A landscape with many valleys, sampled at points; each row gives a point and its height.
From any point a ball takes the steepest step (drop divided by distance) to one of its 2 nearest points. It stops when none of these is lower. Distance is the straight distance between rows; heights are no part of it.
q_672: [-21   5  16  -9  16 -40 -17   9  -5  15 -23  15 -18  19  60 -35  32  -4
 -47  26  -9]  (h 614)
q_388: [-12 -37  -7  29   5  13 -16 -12  16 -39  29 -17 -16  -2 -82  29 -17 -36
  14 -22  15]  (h 562)
q_743: [-18  -3  34   3  -7 -25 -21 -10  32  -2   3  17 -22  41  30   7   6  -5
 -12  43 -44]  (h 402)
q_699: [ 20  19 -25   2   2  32  12  19 -16  -2   1   0  18  -3   0   5 -11   5
  29 -42 -12]  (h 602)
q_751: [ 21   4  -2   3   7 -25  23   6 -19  22  -2  29  -2 -61  -2 -13 -10  26
  -8 -24  12]  (h 803)
q_426: [ 20 -13   2 -32 -11  32  -4 -32   0  32 -12  62  24  15  44 -24   8  19
 -20 -21  -6]  (h 612)
q_840: [-20 -57  -1  17   0  33 -14 -30  46 -47  19  -5  -3 -18 -40  10 -23 -41
  14  -6  -2]  (h 631)
q_666: [-10  41   6   9 -15 -17  37  37 -43 -30 -40 -21  -9 -27 -61 -24  25  10
   8  -9 -19]  (h 722)
q_271: [ -3  30 -32   2  16  -2   2  15   4  32  33  20  27  -3  14 -24  -5  26
  54 -30   0]  (h 670)
q_66: [-15  25  25  13  43 -16 -24   2  26  -5  -3   9  -2 -15 -16  -3   1 -11
 -14  -3  21]  (h 401)
q_59: [ 14   2  -6 -30 -17  38  18  31 -12 -19  14 -41   6 -18  34  -7   3  15
  -5  -4  21]  (h 764)
q_222: [ -2 -18 -19   6  18  -5  -6 -24   7 -12  10 -17   9   6   9   1 -36 -37
 -28  -5   0]  (h 757)
q_174: [ -8   3 -13   4 -10 -11  22   1 -17 -57 -12 -62  -1 -25 -31   6  -9 -16
  -5   4  -5]  (h 847)
q_255: [-20 -10  25 -15  -1 -35 -32  -5  36  22 -45  32 -23  38  63 -27  19  -2
 -44  31 -31]  (h 534)
q_885: [ 23  22 -12  -5  29  -4  18  -7 -25  16  24  12   7 -24   4  43 -21  17
  27  27   8]  (h 496)
q_496: [  9 -26  -2  -7  -2  17   6 -29  21 -43  32  -3  21 -10  -6  -1 -36 -27
   3   9 -12]  (h 700)
q_330: [ 24 -21  12  26 -45   7  21 -18 -29 -15  18  33  -8   3 -56  11   2 -27
   9  19   0]  (h 768)
q_988: [ 14 -21  -1  11 -26 -18  17 -15 -10 -42 -10 -43 -12 -31 -75  27 -22  13
   6   8  -3]  (h 885)
q_603: [ 28 -27 -16 -27 -15 -19  27 -34 -28  33  14  28  10 -14  29 -14  -1  -5
 -16  45  -7]  (h 899)
q_267: [-28  12   2   5   5  -8  10 -70 -19  -2  30   3 -19  25   0  12   2 -35
  -4  31  13]  (h 603)
q_436: [ -2 -13  38 -65   6 -20  18 -60 -38 -19  -3  36  29  31   5  21  16 -21
 -33  13 -26]  (h 786)
q_449: [ 25   1  15 -21  -9   1   0   7 -19 -13 -15 -32   6  24 -47  48 -15  13
 -14  -4  12]  (h 651)
q_654: [-29 -29 -31  44  -1  34 -34  -4  48  19   5  42 -24   0  30 -46  -8 -14
  -2 -41  11]  (h 438)
q_997: [ 20   0   5   1 -14  17  -4 -15  -7   9 -25 -11 -12  -8 -32  24 -11  19
 -17 -29  36]  (h 709)
q_347: [ 26   8 -16  -7  15 -12 -15  38  -4  43  -4   1   8   3 -10 -23  -7  18
  -7 -14  49]  (h 324)
q_833: [ -4  -7 -11  28   1 -15 -18  -4  19  16   6  34 -20  36  40  17 -10 -20
   3  19 -40]  (h 519)
q_397: [  7 -11 -54  40  -5  28   9  23 -14  -6   7 -28 -12  -8  -5  21 -17 -19
  35 -30  -7]  (h 526)
q_750: [ 24  -1  -5 -36  10   9   4  48  -4  40  13  -1  16   5  33 -16  -3  49
 -18 -16  51]  (h 420)
q_732: [-26   3   1  34  15 -14 -32  32  42  -8  -3 -34 -12   7 -23  10   5  -4
  21 -44 -22]  (h 396)
q_917: [ 27   0  20 -50   2 -23  13  35   0  34  -7  -9  32 -17  26  -3  20  64
   2  20  -7]  (h 567)
q_907: [ 12   3   0  12 -20 -34   3 -29 -21  21 -13   9 -13  16  14  42   4   7
   3  16 -39]  (h 639)
q_971: [  0   0 -31  18  19  14 -12  20 -14  21  -3 -14 -22 -25  61   0 -11  25
   0 -21  35]  (h 836)
q_803: [ 35 -27  13 -15  -5 -17  -9  38  34  32 -18   4  32  -3  38 -14   4  26
   0  24 -21]  (h 637)
q_587: [ 12 -34   5  45   1  41 -12  -4  -3 -31 -17  17 -32 -16 -65  46 -13 -25
  20 -22  18]  (h 638)
q_937: [ -5  -5  -6   5 -20  43 -12 -25  17  15   5  49   5   1  31 -46   8  -2
 -13 -34  20]  (h 536)
q_739: [ 34 -15  15 -19   6  -1   9   9 -11  21  24  50  21  13  -9   7 -10   7
 -13 -31  -8]  (h 263)
q_650: [-13  21  33 -14 -14   7  31 -32 -16 -24  15  17 -10 -37 -16 -21  10   3
  -7  10   1]  (h 727)
q_262: [ 37 -42  12  -6  -4   9 -21  -3  12  15 -37  49 -15  21  32  -3 -16  -5
 -55  21  -4]  (h 749)
q_244: [-16 -34 -53  44 -27  38  -3  -7   1  -7  27 -18 -33 -10 -12  -1  -5 -23
  36 -25   9]  (h 449)
q_323: [ 21 -25  26 -25 -33  18  -4 -14   3   7 -15  16   0  32  25   5  -2   4
 -39   6  -7]  (h 688)
q_601: [-19  -5 -21 -13 -13 -21  -9   8  12  11  10 -47  -6  35  38 -31   0 -16
 -25  32  17]  (h 745)
q_559: [-20 -13  21   5 -28  -6  -6 -58  20 -22  21   9 -15  20  18   5  -1 -24
  -2  45 -34]  (h 509)
q_939: [-13  41  14   1 -29  -9  37  -5 -15 -17 -38 -18  -2 -34 -72 -13   9  39
  15 -24 -16]  (h 762)
q_525: [ -4   5 -39   6   1 -45   2  28   6  25  10 -60   3  12  -4 -17 -14  -9
  -1  15  23]  (h 794)
q_4: [  6   6 -14  -4  -3  72  10  37   2 -24  12 -45  11 -14  -7   7 -11  13
  28  10  43]  (h 726)
q_715: [ 10   1  -6 -14  18  35  -3   8 -12  -3 -21 -14   3 -16  59   4 -13  24
 -31 -24  23]  (h 802)
q_531: [-11   2 -26  20   8 -15   2 -30  -3 -25  -4 -35 -17 -29  11  -7 -18 -17
  -3  10  -1]  (h 804)
q_2: [ 11  -1 -11 -50  24 -14   1  -1 -13  25   2   2  34  44  32  19  -7   4
  -2  -4 -36]  (h 789)
q_521: [ 19   7   1  -3  23  -5  15  20 -29  26  52  41   5   4  -5  34 -18   5
   1  -4  10]  (h 392)
q_610: [  4 -20  14  39  -6  35  -1 -36 -16 -25   3  53 -11 -11 -50  15  -1 -39
   0 -15   7]  (h 704)
q_357: [ 16   0  25   0 -33   9  10   7 -14   3  26  29   0  30 -63   7   9  -7
  13  18  28]  (h 817)
q_287: [-23  31   5  22   8 -15  -2  14   2 -15 -27  -9   1  -3  21 -26  21 -10
  12 -14 -32]  (h 601)
q_843: [  1  51   7 -12   2 -13  15  38 -31   1 -37 -33   9  -4   2 -27  28  23
  11 -12 -11]  (h 665)
q_141: [  1  35 -16 -21  40 -39   1  10  11  48  21   6  37   9  -1   4  11  31
  61  21   8]  (h 646)
q_253: [-47  -4  -2  36  -1   4 -27 -12  42 -26 -19 -26 -17  -8  31 -10  11 -17
  19   3 -42]  (h 524)
q_340: [-35  30   8   6 -18  44  10   0  16 -37   5 -36  -2 -28  13 -14  24  14
  38   9 -10]  (h 640)
q_633: [ 12 -23  15   6  -7  19  -3  47  18 -19  33  19   3  10   0   7 -11 -11
 -12 -26  -6]  (h 55)
q_189: [  0  24  -1 -24  33 -24  14 -17 -13  25  38  -7  27  10  14  32   2  16
  28  53  -1]  (h 574)
q_482: [ 43 -56   2  14 -33  -6  -9  36  26  24 -11  35  -3   4  22 -24 -10   6
 -19  20  -4]  (h 712)
q_602: [ 15  12   3   4  -7   3  23  14 -16  -2   5   0 -10 -54 -42   0 -19  42
  -9 -17  27]  (h 761)
q_905: [ 12  35  24 -54  28 -14   0  14  -7  11  -3 -28  38  43 -42  42   2  22
  -5   0  31]  (h 575)
q_410: [-25   7  12   3 -25  15  -7  11  26 -37   6 -59 -13  -9  39   0  11   5
  13  22 -12]  (h 596)
q_778: [-37  33  40 -10 -20  21  13 -24   1 -34 -14 -21 -22 -38  -8  -5  14  27
 -14  -7   0]  (h 686)
q_916: [-36 -19 -29  50  13  16 -49 -32  52   6 -23  -4 -20 -16  12 -14   0 -24
  36 -12 -22]  (h 440)
q_90: [ 18  11  24 -63  17  -5   7  48 -15  40 -25   1  17 -14  22  -4  43  71
 -14   5  43]  (h 502)
q_938: [-24   6  -4 -33   8  -3  -5  -3  -3   6  -7  -4  -4  58  57 -25  18 -29
 -51   5 -10]  (h 685)
q_51: [-23  27   0  25  12  55 -10  22  10 -43  -1 -28   0 -11  -8  13  15 -18
  38  12  16]  (h 683)
q_377: [-19  11  24  39  29 -24 -24  40  43 -12 -13   2  -7 -27 -33 -11  10   4
   7 -34   5]  (h 297)
q_310: [ -3  19  29 -57  16  16  21 -25 -27  -2  19  33  36  17   1   2  31  -8
   8  27  -9]  (h 835)
q_792: [ -2 -13   6 -44   7 -19  -2 -35  -8 -21 -12   0  25  51  16  17 -18 -28
 -39  -3 -47]  (h 728)
q_120: [ -2  23  17  -4 -22  -1  29 -29 -39 -27 -21  13   5 -28 -57  -6   2  11
  -8 -44 -15]  (h 779)
q_430: [ 24   4 -19  27 -19 -45  -2  -9 -31  31 -40  -3 -19   8  17   2  13 -11
   4  40 -15]  (h 725)
q_21: [ 15   0 -20  32   8 -51   7  37 -18  15 -22 -36 -13 -10 -16  12  -1 -14
   8  26  17]  (h 805)
q_597: [-45 -21 -34  53   6  20 -27  -3  36   2  23  14 -28 -14   3 -32  10 -30
  24 -12   5]  (h 335)
q_369: [-11 -20   7  26 -11   7 -17  29  24 -19  20 -20  -7  13 -73  12  -1 -16
  13 -51  11]  (h 492)
q_108: [ -6  36  19  -6  34  -6 -20  17  16  -5   1 -12  28  24 -34  11   5  -4
  14   6  24]  (h 490)
q_664: [-22  19 -16  -5  20 -39  -1 -39 -10  16  15  17  -4  46  25   2   2 -39
  -9  23 -28]  (h 633)
q_689: [ 25  -5 -20 -17   5 -20  19 -19 -36  55  -8  44   9 -33  25 -23   4  25
 -10   3  11]  (h 851)

For each start below, name the point where the ball stops.
q_482 => q_347
q_715 => q_597
q_601 => q_743
q_141 => q_633
q_21 => q_743
q_174 => q_377
q_939 => q_597
q_988 => q_377
q_120 => q_597
q_689 => q_377
q_262 => q_597
q_330 => q_377
